A landscape with many peaks, sampled at points; each row gives a point and its height.
From any point a climber steps to the highest of the 2 points nearest to it. It stops when none of these is higher. Distance is the straight distance between rows; heights are no part of it.
J378 (h 3.98): [-19.1  -1.0  21.9   2.2 -23.6  -5.9  18.4 -43.0  26.4 -34.4   6.8  11.6
  62.8  11.8  21.6   1.5 -23.9 -34.9   5.8  -9.1   5.3]
J729 (h 3.40): [-30.3 -15.1  17.8  12.1 -18.2   7.5  -6.3 -34.0  30.7   2.4  -7.7  21.0
  53.6   5.1   9.4   2.5 -16.8 -29.4  13.8  -4.9   4.0]
J299 (h 3.03): [  4.4  11.7 -48.5  29.4 -14.4   7.6  22.4  25.6  12.5  20.8 -32.7  -4.7
  -2.8 -31.7   4.2  31.5 -28.2  38.6  -7.5 -25.6 -20.3]
J723 (h 6.12): [  6.1  32.2  -1.5 -17.3 -11.7 -13.2   3.5  -1.4 -21.7   7.7 -12.8 -24.7
 -15.3 -16.3 -15.8  -8.2   1.0  -4.2  -4.9  -4.9 -12.6]
J690 (h 4.77): [ -4.1  32.5  24.2  10.7 -16.2 -13.5   9.3  -3.9   6.8  -5.7 -12.9   2.5
   9.6 -48.9   3.7 -12.4   4.6 -13.2  -0.6  19.8 -14.8]
J364 (h 2.98): [-31.3 -29.9  23.1  23.3   6.7  36.1 -20.7 -25.1  32.8  25.9  -3.5  24.2
  47.4   5.2  -3.0   7.0  -8.2 -43.1  34.4 -17.2  17.6]
J397 (h 5.07): [ 24.1  35.5 -68.6 -13.0   6.6  -3.3  18.5  32.0   8.1  -2.9  -4.2   3.6
 -29.5  21.4 -10.9  16.7 -29.7  31.7  -9.2 -29.7 -26.2]
J12 (h 1.29): [-20.1  33.4  14.3 -29.8 -16.3 -17.5 -11.9 -12.9 -24.2  -3.0  -8.0   3.6
  56.4   9.6  19.1   0.7  -5.7 -31.6 -10.2 -32.9 -17.9]
J340 (h 5.62): [  4.7   6.9 -15.3  -6.0 -13.9  -9.7 -14.2 -27.6  33.6 -25.4  16.6  -3.0
  22.6  18.8   6.9  28.8 -18.8  32.9  -1.7 -44.2   5.8]
J740 (h 3.89): [-10.5 -12.4  -7.9  10.8  30.8  15.3  -6.3  38.7 -25.2  40.0  15.9   1.7
 -44.1 -23.9 -40.3  -3.4   1.1   4.8 -16.3  55.3  21.0]
J420 (h 2.47): [ 26.6  -2.7  13.4  12.0 -13.2 -11.8  27.3   0.7   6.8 -53.0  12.0  -4.3
 -21.6  -7.9   3.3 -35.5  11.8  10.7 -10.5  43.5  -9.2]
J816 (h 0.50): [ 40.5 -23.6  27.2   4.4  14.4  -4.9   6.7 -12.1   9.8 -30.2  18.2  -5.1
 -59.0  10.4 -18.6 -27.0  16.3   8.5   8.4  -1.6  23.4]
J234 (h 3.70): [-15.9 -13.4 -13.8   0.3 -21.7  18.5   4.8 -44.9  10.7 -27.6  -2.1 -30.0
  29.8  45.3 -29.3  14.8 -40.9 -19.6  15.4   9.2  10.0]
J783 (h 0.65): [ 25.7  -9.7  34.9  12.7  -4.1   9.8   7.4 -37.2  34.3 -39.6  24.6 -13.2
 -33.9   2.7 -23.7  -5.8   4.2   5.8  12.7   5.3  29.8]
J953 (h 1.11): [ -6.5  -1.4  56.7  14.9   8.1  15.8 -14.1 -25.6  15.2  -8.6  16.4  22.8
  17.0  -1.7  11.3 -14.3  21.6 -32.1  21.8   4.9   8.7]
J831 (h 5.17): [ 13.6  25.5 -64.7  -8.1 -20.0 -23.0  12.1  18.4   5.6 -19.3  -3.6   5.7
 -10.4  15.2  12.1  24.7 -19.9  30.7 -16.1 -22.3 -35.9]
J149 (h 4.16): [-12.6 -11.0 -41.0  13.6 -39.2  -4.0 -24.9 -10.7  10.8   5.3 -11.3   0.4
  34.4  17.8  -3.6  39.5 -11.2  38.2  10.6   5.2 -13.7]
J220 (h 3.80): [ 30.1  -7.5 -23.6 -46.0  22.3 -19.0  20.8  10.0 -15.4 -26.4   1.4  -7.9
 -31.8  37.2  -1.9 -16.2   3.1 -18.8   7.0 -40.1   5.2]
J920 (h 1.63): [-13.2  26.4  25.0 -26.7 -14.8 -22.2  -6.0 -16.8 -11.6 -19.0   7.9   8.3
  45.2   2.0  32.7 -14.8  12.5 -30.1  -3.3  10.1 -18.2]
J452 (h 4.54): [  4.2   9.7  29.7   7.2  -3.2   7.7   1.0 -10.8 -12.7  14.4 -18.9 -18.9
 -16.9 -17.3 -22.4 -16.4   5.3 -29.4   0.3 -12.6   8.6]
J15 (h 1.09): [-25.2  40.8   4.6 -36.0   5.9 -16.6 -12.2   0.9 -41.0  18.3  -7.0  -8.7
  34.3  -3.0  19.6  -6.7   0.7 -18.0   2.9 -11.7 -19.6]
J707 (h 5.11): [-23.1 -33.7   9.9  15.5   9.8  15.1  13.2  17.7   0.5  19.6  13.2  31.1
 -12.3  -3.6  11.1  -6.3  13.7   1.8 -13.7  67.6 -12.3]
J99 (h 1.54): [  6.8 -45.1 -28.1  -8.2  20.7  17.1 -14.7   0.5  -4.6   4.2   1.0 -15.9
 -20.8  45.3 -24.1   6.0  -0.1  10.7  14.2  26.5  28.3]
J78 (h 2.26): [ -7.0 -15.0  -6.0  -7.3  -2.1  -6.2 -28.8  -2.9   6.3   5.2   3.7   6.9
  12.8  18.5  21.1   7.2  14.8  21.0   3.6   1.9  12.3]
J238 (h 0.60): [-12.2  15.4  10.4  -0.6  -4.6  10.5 -30.3  -6.5  -2.1   6.9  19.7   9.7
  -9.9  -6.9 -24.0   5.1  17.9 -21.2   6.1  77.9 -24.8]
J874 (h 2.77): [-24.4 -17.9  -4.4  29.0 -25.4  13.8 -17.9 -11.6  16.0  11.8  -0.4  21.5
  19.5  -2.7 -13.4  15.4   6.0 -25.7  -0.4  51.9 -16.8]
J798 (h 4.63): [  6.7   1.5 -31.8 -28.2 -10.5  -5.7   6.1 -42.8   3.3 -50.9  13.5 -30.0
  17.1  42.6 -24.3  11.9 -36.3  -6.2  -3.6  -2.6   6.3]
J391 (h 0.27): [ 24.7 -31.8  16.9 -13.1  34.1   0.8  27.4   5.7 -20.1  -5.8  -0.9  -6.8
 -61.9  17.1 -15.3 -37.3  13.8  -8.7   8.3  -2.6  26.9]
J230 (h 3.18): [-26.1  24.2  10.0   4.8   0.9  -3.4  -0.1  15.5 -21.1  40.1 -36.4  -3.6
  20.6 -26.6  14.4  -6.0   3.8 -12.0   9.0 -40.8  -6.6]
J833 (h 1.15): [-10.0 -22.0   2.1 -17.4  19.6   7.5  20.5 -25.7   1.0 -54.6  29.2 -14.1
  24.1  50.5  12.2   2.5  -3.8 -32.5  12.8  10.5  26.1]
J539 (h 3.85): [ -5.4  16.7  26.2  23.0 -27.7  -0.7  13.1   7.0  -0.9  -3.0 -10.5   4.5
   1.6 -47.9  -1.4 -12.3   9.5 -12.2   6.1  68.1 -18.3]
J284 (h 2.55): [  0.5  24.0  46.9  -2.2  -2.7  -9.4 -53.1 -22.3  11.8  18.2  10.3  13.2
   1.3 -21.2 -18.8   0.7  26.5  -7.1   8.1  10.7   3.5]
J328 (h 2.13): [  5.0 -52.0  12.3   4.2  24.6  25.4  11.9   4.4   4.4  -2.3  26.6   9.3
 -43.7  21.4 -21.1 -12.8  10.8 -10.2  -6.5  47.9  11.0]
J58 (h 4.64): [ -0.1   5.5   9.8   0.1 -19.2 -15.1  22.9 -44.6  30.3 -61.3  31.5   1.6
  64.8  16.5  15.9  19.8 -33.0 -16.6  -2.0 -31.5  10.0]
J463 (h 4.97): [ 33.6  46.7 -41.3  -6.5  10.8 -11.2  32.7  19.3   9.6 -12.7  -9.2   2.8
 -51.6   5.3 -10.2  -2.0 -15.4   7.9 -12.3 -44.9 -23.1]
J925 (h 1.77): [-12.6 -35.9  -5.6  37.5 -10.3  47.1 -25.4  -0.6  17.3  38.9 -14.3  -0.5
   7.0   1.2 -52.3  23.2   0.8 -16.2  -3.0  -6.2  32.8]
J598 (h 5.47): [ -0.3 -36.2   1.1  17.4  18.1 -16.5  40.9  22.4   1.3  12.7  -2.9  16.9
 -27.4 -29.7  40.8  -9.8  -3.0  40.5 -10.9   6.9  -1.5]
J441 (h 4.29): [ 18.3 -16.8 -15.6 -20.1   1.3 -12.1  35.9  -0.1  -4.3 -29.1  -5.0 -22.0
 -18.9  18.8   8.8  -8.5  -7.1 -19.5  -8.4 -11.1  -5.1]
J436 (h 2.58): [  0.6 -30.3   5.3 -11.5  17.4 -25.9  19.2  17.9 -15.9 -16.8  19.7  22.6
  27.5  17.9  67.3  -6.9  23.9  -2.0 -17.7   8.3   8.6]
J907 (h 2.64): [-17.9  34.2   6.4   8.2  -3.5  -8.5 -48.8  21.0 -19.0  45.4 -16.3   0.6
  20.6 -38.8  -7.6   0.9  11.9  14.2   6.7   5.3   5.4]
J661 (h 4.79): [ 17.3  12.5 -40.7 -15.9  -5.3 -13.6  44.1   8.0  -0.7 -18.9 -16.6 -24.5
 -42.1   2.7 -17.8  -6.6 -13.6   3.6  -9.4 -17.4 -12.0]
J398 (h 6.15): [ 19.8  15.3 -38.2 -39.0  -9.4  -7.3 -32.3 -14.3   5.2 -21.2  24.3 -18.8
  21.4  46.0 -22.7  25.0 -32.9  26.9  -6.9 -43.1  -6.1]
J882 (h 0.78): [ 18.2  -3.4   7.3 -11.7  -6.3   1.5   2.4 -44.0  19.8 -40.0  13.1 -29.5
 -21.3  13.4 -42.2  11.9 -22.0   1.9  16.0  14.0  19.2]
J608 (h 4.73): [ -4.9   4.2 -28.7  -8.1 -28.6  -7.3 -33.2 -17.3  -2.5  -6.3  -1.2 -20.0
  33.4  24.5 -18.5  15.7 -11.5  19.5  -5.5  19.6 -11.8]
J83 (h 4.99): [ 33.7  53.3  15.3 -13.5   8.9  -5.4 -14.2 -11.3  11.6  -3.4  -1.5 -14.0
 -33.8  -0.4 -17.3  -2.7  -6.3   0.2 -16.6 -62.8 -12.4]
J593 (h 5.19): [ 24.6  38.0  14.1 -13.7  -7.9 -17.3 -29.3 -25.3  18.9 -15.0   9.6   3.0
 -11.3  -3.2  -2.7  11.4   2.6  14.5  -9.6 -67.8  -5.7]
J89 (h 3.67): [-19.5  12.1  15.1 -13.2  25.3   3.9 -35.8  14.3 -33.0  30.7  14.8  -3.1
 -18.6  -4.7 -14.1 -21.0  16.9  -7.5   1.5  34.1   0.6]
J736 (h 5.53): [ 28.7   3.5 -33.9 -51.9  -0.4 -14.3  -4.4 -13.7   0.2 -38.9  25.9 -16.4
  11.9  50.2 -10.7  20.2 -21.6  -4.3  -9.9 -31.7  -1.0]
J110 (h 2.02): [ -0.5 -15.2  -5.6  -1.5  -7.7  15.2 -27.0  -7.7  -1.1  21.7  -5.5  -0.8
  10.7  27.6 -17.5  22.0   2.9  20.4   7.6 -28.0  19.9]
J924 (h 3.44): [ 16.1  47.4 -41.8 -38.9  36.0  -9.6   6.3  34.6 -23.3   4.8   2.6   1.8
 -16.4  15.7  22.8   0.5   0.6  -6.2 -15.5 -43.1 -23.7]
J37 (h 0.89): [ 23.8  -1.9 -13.8  -1.4 -16.2  -2.4   6.1 -33.2  22.5 -19.2  -3.9 -30.3
 -16.7  22.5 -35.7   8.9 -22.5   7.0   1.1 -33.2  11.2]
J313 (h 0.80): [  5.0 -31.1   6.6  28.4   0.9  14.3  26.9   4.9  -2.8   7.8 -11.2 -15.7
 -42.6 -10.2 -24.6  -7.0   0.3 -30.5 -13.1  22.9  20.5]
J253 (h 3.57): [ 26.3  24.0 -43.5 -28.6  30.4  -1.4  21.1  23.1  -8.9 -15.8  -8.9  -5.0
 -30.8  37.2  14.2  -2.5  -7.3 -22.0 -18.6 -56.3  -4.6]
J147 (h 1.42): [  9.5  14.6  34.5 -19.8  12.0 -18.9 -29.6 -12.5   2.1  -6.1  30.0   9.1
 -13.4   5.1  21.2  -2.3  28.1  17.9  -2.2 -14.5  17.7]
J827 (h 6.16): [ -1.4 -41.7  29.4  25.7   6.4  -7.9  32.8   8.3  -8.0  -1.2  -6.2  17.1
 -20.5  -9.1  36.8 -25.5   9.2   9.2  -6.2  -3.1  13.6]
J825 (h 1.14): [ 10.3 -27.8   4.3  33.4 -22.5  25.5  16.5 -32.8  29.1  -0.7 -34.1 -27.3
  11.5   2.7 -31.3  24.3 -26.1 -11.7  10.0 -46.7  26.2]
J643 (h 2.78): [-31.3 -18.6  20.6  19.2 -19.9  -0.3  35.0  -8.5  -3.8  -6.1 -22.5  11.6
  28.1  -7.3  28.8 -18.0   3.7 -40.7   6.8  33.4 -15.2]
J864 (h 1.83): [ 15.3 -34.9 -25.1 -12.3  14.2   0.2 -29.4   2.8  -1.0   6.6  -2.3 -14.0
 -27.1  39.3 -15.0  13.2   6.3  34.7   9.6 -16.6  23.0]
J11 (h 0.70): [ 11.0 -48.2  -4.2  -5.0  15.4   7.0  30.3 -16.3  11.7 -58.8  31.8  -6.7
  -1.3  47.1   9.3  -1.7   2.4 -12.2   4.6  28.8  30.6]
J496 (h 5.39): [ 27.8  34.3 -14.9 -17.2  -4.4  -6.6  -9.6 -18.3  31.3 -24.4  21.1   5.7
  10.8  24.2  11.2  31.1 -14.4   4.8 -21.4 -68.3 -11.2]
J160 (h 2.82): [ -4.6  -5.4  55.1  16.1  10.5  30.1  12.4 -12.2  -7.2  13.1 -15.8 -16.0
  -2.6  -5.2 -23.6 -27.1   7.3 -58.7   6.5   3.6   9.1]
J171 (h 0.34): [ 23.6 -36.3   9.7  -9.2   4.3  -3.4  44.0  -8.3  11.7 -63.3  30.3  -6.9
   9.6  27.5  39.1 -15.7  13.9  -7.6   1.7  -4.8  14.0]
J765 (h 3.14): [ -5.2  60.6 -38.9 -10.8  19.4   4.7  28.7  36.5  -8.9   8.4 -13.4   7.4
   2.7 -19.3  38.4  10.1 -24.9  19.9 -16.7 -33.2 -37.3]
J367 (h 0.36): [ 11.2 -19.9  -2.8 -13.7  36.0  -6.8  36.9  23.0 -29.0   1.7 -16.2 -22.1
 -57.4  -2.7   4.5 -28.2   3.2  -2.0  -0.5 -20.5  17.2]
J411 (h 2.21): [ 40.2  -0.9  -8.5  -5.0  -0.3 -26.2  36.8  17.4  -2.9 -42.4  14.1  -9.4
 -49.7 -21.9  -0.1 -20.8   9.4  31.2  -6.4  35.7  -6.6]
J141 (h 1.16): [ -3.8 -29.3 -25.2   0.1  -3.2  22.7 -20.7 -16.1   3.0   1.2   8.4 -25.0
 -21.5  35.7 -53.7  16.6 -13.5  -6.5   8.1  36.4  17.6]
J949 (h 0.53): [  7.5  -5.9 -35.3 -33.4  35.8 -21.9  38.5  41.6 -37.8   0.3  -9.8 -14.1
 -33.0  -0.7  13.8 -24.8  -6.3   6.9   3.7   4.7   8.7]
J67 (h 2.42): [-20.6 -51.5  14.6  33.8  13.6  47.4 -28.3  -6.5  24.6  27.9   0.3  12.0
  12.5  17.0 -16.5  15.2   1.3 -25.9  15.8 -17.9  34.5]
J139 (h 4.80): [ 11.8 -13.0  20.3  14.2  34.1 -10.9  34.0  35.7 -13.0  24.7  -0.1   9.5
 -32.3 -66.7  23.2 -13.8  -5.0  44.6 -13.1  13.9   9.0]
J187 (h 3.84): [  4.6 -46.0  41.3  15.4  19.5  -2.9  18.4   7.1 -11.8 -21.9  15.5  26.5
   8.9  18.2  52.8 -27.7  31.2  -6.3  -6.7   8.8  14.9]
J633 (h 0.99): [ 10.3 -15.5  19.6  12.8  -4.9   5.3   6.5 -33.7  23.6  -1.7  -8.9 -17.9
 -14.3   5.2 -28.6   8.8  -7.4  -7.3   4.0 -38.1  20.6]
J289 (h 2.28): [  5.6 -18.0 -24.7 -13.6  24.7 -33.4  21.9  34.8  -9.8  -8.3  19.2  15.6
  -3.9   5.6  65.8  -0.6   8.0  24.2 -17.1   0.1  -0.1]
J298 (h 1.65): [-15.8 -23.8  14.8 -10.7  17.9  22.8   1.6 -37.5  -4.9 -19.8  20.3 -10.5
  15.4  47.9  -0.8  -2.6 -13.5 -34.9  10.0 -11.2  24.8]
J564 (h 3.60): [-13.8 -28.7 -14.6  24.3  -7.0   9.9   0.3  -0.9  12.2  18.0  -8.7  14.5
  -9.0   2.3  -4.0  10.6   5.1   3.3  -5.6  49.2   0.7]
J189 (h 2.10): [-10.3  30.8  29.5 -18.6 -11.4 -19.6 -32.2  -6.7  -9.1 -10.1  16.7   7.5
  22.5  -5.8  21.6  -8.8  19.8  -3.8   4.7  29.4  -6.2]
J84 (h 5.41): [ 17.0  47.6   5.3  -4.1 -18.4 -21.7  -3.1  -0.7   4.9   1.8 -12.9  -3.7
 -19.2 -56.7 -12.8   0.5   5.5  12.7  -3.5   1.6 -15.1]
J249 (h 3.07): [  3.9  35.1 -42.7  13.7   5.6  -3.8  28.3  35.4  17.0  14.0 -24.5  16.1
 -11.3 -29.0  25.5  21.4 -21.8  38.1 -19.0 -36.8 -33.9]
J563 (h 4.96): [-11.0   5.8 -53.6  -3.3 -21.0 -23.9  17.3  23.6   0.0  -4.0 -11.9   6.6
  25.4  12.9  37.1  27.8  -7.1  18.2 -16.6 -10.0 -31.8]
J117 (h 4.01): [-12.9  13.7  37.2   7.2  17.8 -14.6  -0.3  21.8 -14.2  27.0  -1.7  25.7
   5.7 -55.6  43.0 -22.5   9.0  24.3  -2.6   4.2  -2.5]
J426 (h 2.96): [ -5.8  38.4  -9.1   4.3 -10.1   8.1  14.3  24.3 -26.4  40.1 -34.6 -20.0
  14.2 -54.1 -10.0   8.0 -16.6   5.8  -3.7 -35.6 -18.2]
J475 (h 3.69): [ -9.5 -14.9 -13.1  37.0 -41.2  27.9 -39.8  30.9   4.9  42.4 -20.3  21.2
  46.6 -23.2 -42.4  28.5  14.4  19.9  10.2  10.8  17.9]
J480 (h 2.88): [-22.9  12.0  30.2   5.5  -4.6   9.9 -53.8  -7.1  16.6  31.0   3.5  25.8
  20.6  -9.6  -7.6   6.8  19.0 -20.5   8.9  32.0  -7.9]
J46 (h 5.20): [ 15.7   8.0   7.5  -6.5 -10.3 -12.0  11.0 -43.6  25.8 -51.5  19.4 -10.8
  15.0  18.6   4.5  24.2 -16.0  -3.1   6.2 -34.6  15.8]
J858 (h 4.02): [-16.0   0.4 -21.6  14.2 -30.3  -4.0 -41.3   7.8  11.0  15.2 -15.5  14.6
  53.7  12.5  -6.6  29.3  -5.1  42.9  11.1 -27.8  -9.4]
J746 (h 2.85): [ -7.6  25.6 -22.7  15.0   1.9  12.5  30.3  25.3 -16.3  31.3 -41.1 -18.9
  -6.5 -12.2  -5.5   7.1 -21.2  -0.5  -5.3 -62.2 -18.4]
J394 (h 3.55): [-27.2  -4.8  14.3  18.5   1.9  -6.6   1.4  13.8 -13.2  34.9 -24.4  19.5
  18.5 -43.2  38.5 -16.3   1.6  -4.0  11.0  -6.9  -6.5]
J366 (h 2.80): [-17.9  -1.0 -12.5  16.8  -0.4 -23.4  -7.2  17.9 -10.5  24.7  -7.2  24.6
   5.2 -26.7  24.0   7.7   6.3  28.4  -5.0  30.0   1.8]
J380 (h 2.67): [ 14.1  19.5 -16.0 -18.4  -7.0  10.4 -13.7  -3.1 -13.2  10.9 -10.6 -25.2
  14.9  37.7 -31.0  15.1 -17.7  19.3  -2.7 -69.0  -9.1]
J254 (h 1.88): [ 29.9  15.2  19.3 -17.8  14.4 -12.6 -16.5   8.3 -11.3  -4.9  17.9  -8.8
 -56.5 -26.2 -22.8 -23.0  30.4  17.3   3.3  27.7  13.1]
J3 (h 3.41): [-20.5 -15.5  -5.4  39.9 -39.6  28.5 -34.5  13.1  27.0  39.6 -23.1  36.7
  53.0 -16.7 -14.9   9.3   1.8 -16.3  14.7  12.2   3.9]
J915 (h 4.55): [-11.4   4.5 -22.5  -3.6 -31.3 -16.1  15.6  -5.5  16.7 -26.5  -2.1   9.2
  39.4   3.1  47.7  20.5  -4.6   0.4  -9.9  -8.3 -23.0]
J599 (h 5.33): [ 12.5  11.0 -45.6   3.7 -17.2 -12.3 -16.5  16.8   8.6  11.9  -5.8  -1.1
  -4.6   1.1  -3.6  22.1  -1.9  48.1  -3.6 -15.3 -19.0]
J786 (h 0.87): [-10.4  13.6 -10.2 -35.2  11.1 -19.7  13.8  17.5 -41.6   9.5  -8.5 -11.3
  16.9  -5.8  33.0 -12.9  14.0 -10.7  -4.3   0.8  -5.4]
J910 (h 4.44): [ 10.1  20.4  22.2   7.7  26.4  -7.6  37.4  21.9 -17.4   3.3  -2.1  11.4
 -10.6 -67.3  28.5 -22.7   0.2  32.5   1.2   7.4  -6.9]
J156 (h 2.76): [  5.9  27.6 -17.1   9.9 -15.6   6.9  -8.2   9.9  -9.6  17.6 -24.7 -13.0
   0.5   2.7 -24.3  13.8 -20.4  18.2  -5.2 -66.0 -24.6]
J518 (h 4.89): [-11.8  -4.0  -2.3  -5.8  22.3  -0.6 -10.5  22.4 -24.4  23.2  10.4  -4.0
 -35.9 -12.9 -16.3 -15.3  13.5   5.4  -7.8  70.2  -1.9]
J470 (h 1.76): [-28.4 -15.0  20.3  21.2 -18.0  31.6  10.8 -19.7   5.6   6.8 -11.6   2.0
  19.8  -6.4  -5.8  -2.6   6.6 -47.1   6.3  44.9 -10.0]
J491 (h 2.99): [-22.3   5.7  16.5   3.2  27.9   8.6 -35.7  14.2 -31.7  48.7  -0.9   6.6
   2.7 -19.4  11.9 -11.7  14.7   5.0   2.2   2.7   6.1]
J718 (h 2.97): [ -2.7   5.5 -18.1  30.5 -17.2  -6.6   7.2  15.0  11.3  26.0 -19.1   6.1
  -0.3 -46.4  12.9  20.5 -10.4  35.2   0.2   5.3  -9.1]
J180 (h 0.47): [-17.8   1.2  63.5  19.2   5.2  19.9   1.7  -2.0  -7.2  13.9   5.2  22.7
  17.0 -18.3  -0.6 -40.4  23.6 -64.6  20.8  35.8 -19.0]
J796 (h 3.86): [-24.0 -14.5  -3.8   3.6 -22.6 -19.2  16.5  -8.2   5.9  -7.8 -14.3  14.3
  27.9  -1.5  35.7   0.2  -6.3  -9.4 -10.0  19.1 -12.9]
J995 (h 2.54): [-12.7  -8.9 -18.8  -6.5   9.2 -25.8  -9.7  21.9  -7.5  15.2  -2.5  15.9
   1.9   1.3  50.0  10.1   8.8  44.0  -6.0  -1.3  -4.9]
J666 (h 2.46): [ -0.3   4.6  -4.2 -24.1  -2.3  11.3   6.2 -15.6  -9.6  -2.4  -9.5 -30.3
  13.1  34.5 -10.5   4.7 -14.6 -19.3   2.5 -57.3   2.3]
J333 (h 0.81): [-20.0  11.1  62.9   0.9  11.6  34.1 -13.8 -25.7   6.2 -14.3  23.3  24.3
  38.2   2.2   2.7 -27.2  18.0 -60.5  24.6  20.2 -14.4]
J112 (h 2.45): [ -4.1  34.9   9.9 -14.2  -2.4 -28.8 -40.7   3.8  -9.1  18.1   2.3   9.6
  12.5 -15.8  15.7   4.9  10.1  20.9   2.2   3.8 -14.4]
J451 (h 0.67): [  1.4   9.3 -30.8 -54.0  33.3 -21.4  18.6  31.6 -46.7   1.0   2.9 -12.6
  -4.5  -5.0  29.5 -17.0   1.8   7.4  -0.7  17.4  -8.7]
J701 (h 2.95): [  8.7   1.5  22.5  34.2 -27.7   2.4  29.9   2.3   4.5 -44.3   5.5   5.4
 -10.4 -28.9   6.3 -34.2  13.0  -5.3  -8.8  69.8 -25.5]
J859 (h 1.64): [ 16.6  13.1  12.2 -31.1  13.1 -27.8 -25.4   8.4 -15.0  -4.7  29.6  -4.5
 -35.1   1.8   7.2 -27.0  25.2  26.0   0.6  17.3   6.6]
J580 (h 1.37): [  8.4 -32.3   9.2  26.3  12.5  32.9  -8.9  -2.8   4.2  17.8   9.2   0.2
 -46.6  -4.6 -29.7  -0.5  22.9 -14.7  -1.3  37.6  18.6]
J987 (h 0.10): [ -7.3 -13.4  48.1  34.3   3.5  17.4  13.6   2.8   4.9   7.0   8.9  18.4
  -4.2 -33.8  -9.3 -30.0  25.6 -35.7  -4.4  37.2   5.8]
J544 (h 5.61): [ 11.0  11.5 -44.3 -23.1 -26.8 -21.9 -34.0  -0.6   8.2 -20.8   9.5 -10.0
  13.0  22.7 -11.8  32.5 -14.7  44.7 -10.1 -10.7 -18.1]
J514 (h 0.85): [ -4.0  -4.4  -3.7 -11.7  -2.5  19.4 -34.0 -17.6   6.8  -0.1  19.6  -6.5
 -22.2  16.6 -39.5  13.6   3.2  -6.8  11.2  61.6   2.9]
J705 (h 3.90): [-17.1  -9.3  -8.6  33.3 -19.1   2.4 -37.2  23.8   4.4  45.9 -31.8  16.9
  37.9  -8.5  -9.5  24.8  11.2  38.3  12.2 -19.3   7.2]
J715 (h 1.62): [-12.8 -12.2  52.8   6.7  17.2  37.8 -14.5 -26.4  12.6  10.6  13.5  -1.5
   0.0  16.8 -15.4 -11.6   8.4 -42.4  14.1   1.1   8.9]
J889 (h 2.15): [-18.8 -26.0  -5.3 -15.9   4.4  15.5   0.7 -20.9   1.4  -2.9  -6.2 -23.9
  33.2  44.6   4.4   9.7 -18.5 -10.0  11.8 -37.4  21.2]
J923 (h 1.35): [ -3.2 -28.1   1.5  33.7 -16.7  39.8 -17.1 -20.8  32.1  14.5 -22.0 -20.5
  24.5  10.1 -53.7  27.9 -15.3   3.5  14.3 -27.7  43.5]
J606 (h 3.29): [  1.6  50.4 -26.6 -36.1  29.6 -15.7  11.5  33.6 -33.8  15.4  -3.3  -8.2
 -11.4 -15.6  22.9  -6.9 -15.9  17.6  -1.6 -32.1 -26.3]
J612 (h 0.44): [  8.1  -6.1  25.2  29.2   9.5   9.1  23.7  18.5  -7.6  11.6   1.7  -6.5
 -37.6 -44.2 -24.9 -22.3  13.9 -16.9 -16.5  44.6  13.0]
J529 (h 3.17): [ -9.3 -33.8  34.2   4.5  21.1  24.7   6.2   7.2  -4.5  -1.9  32.2  22.4
 -33.6   4.6  -8.0 -30.4  27.2 -11.2 -11.2  56.5 -15.0]
J107 (h 2.06): [ 29.4  -5.9   1.4   8.6   5.0 -15.3   6.8   5.7   4.1 -15.9  15.7   2.4
 -54.8 -22.1 -18.3 -13.0  18.3  35.8  -4.2  44.5  11.0]
J623 (h 3.19): [-23.8  10.4  -1.4  17.2 -27.6   1.1 -42.4  11.3  11.9  41.3 -16.4  36.7
  35.7 -24.4  -6.4  10.9   3.2 -16.2  14.4  25.6  -1.1]

Where does a climber stop that starts at each point below?
J411 => J723
J141 => J831
J987 => J723
J147 => J831
J783 => J340
J833 => J827
J606 => J831
J426 => J827
J367 => J518
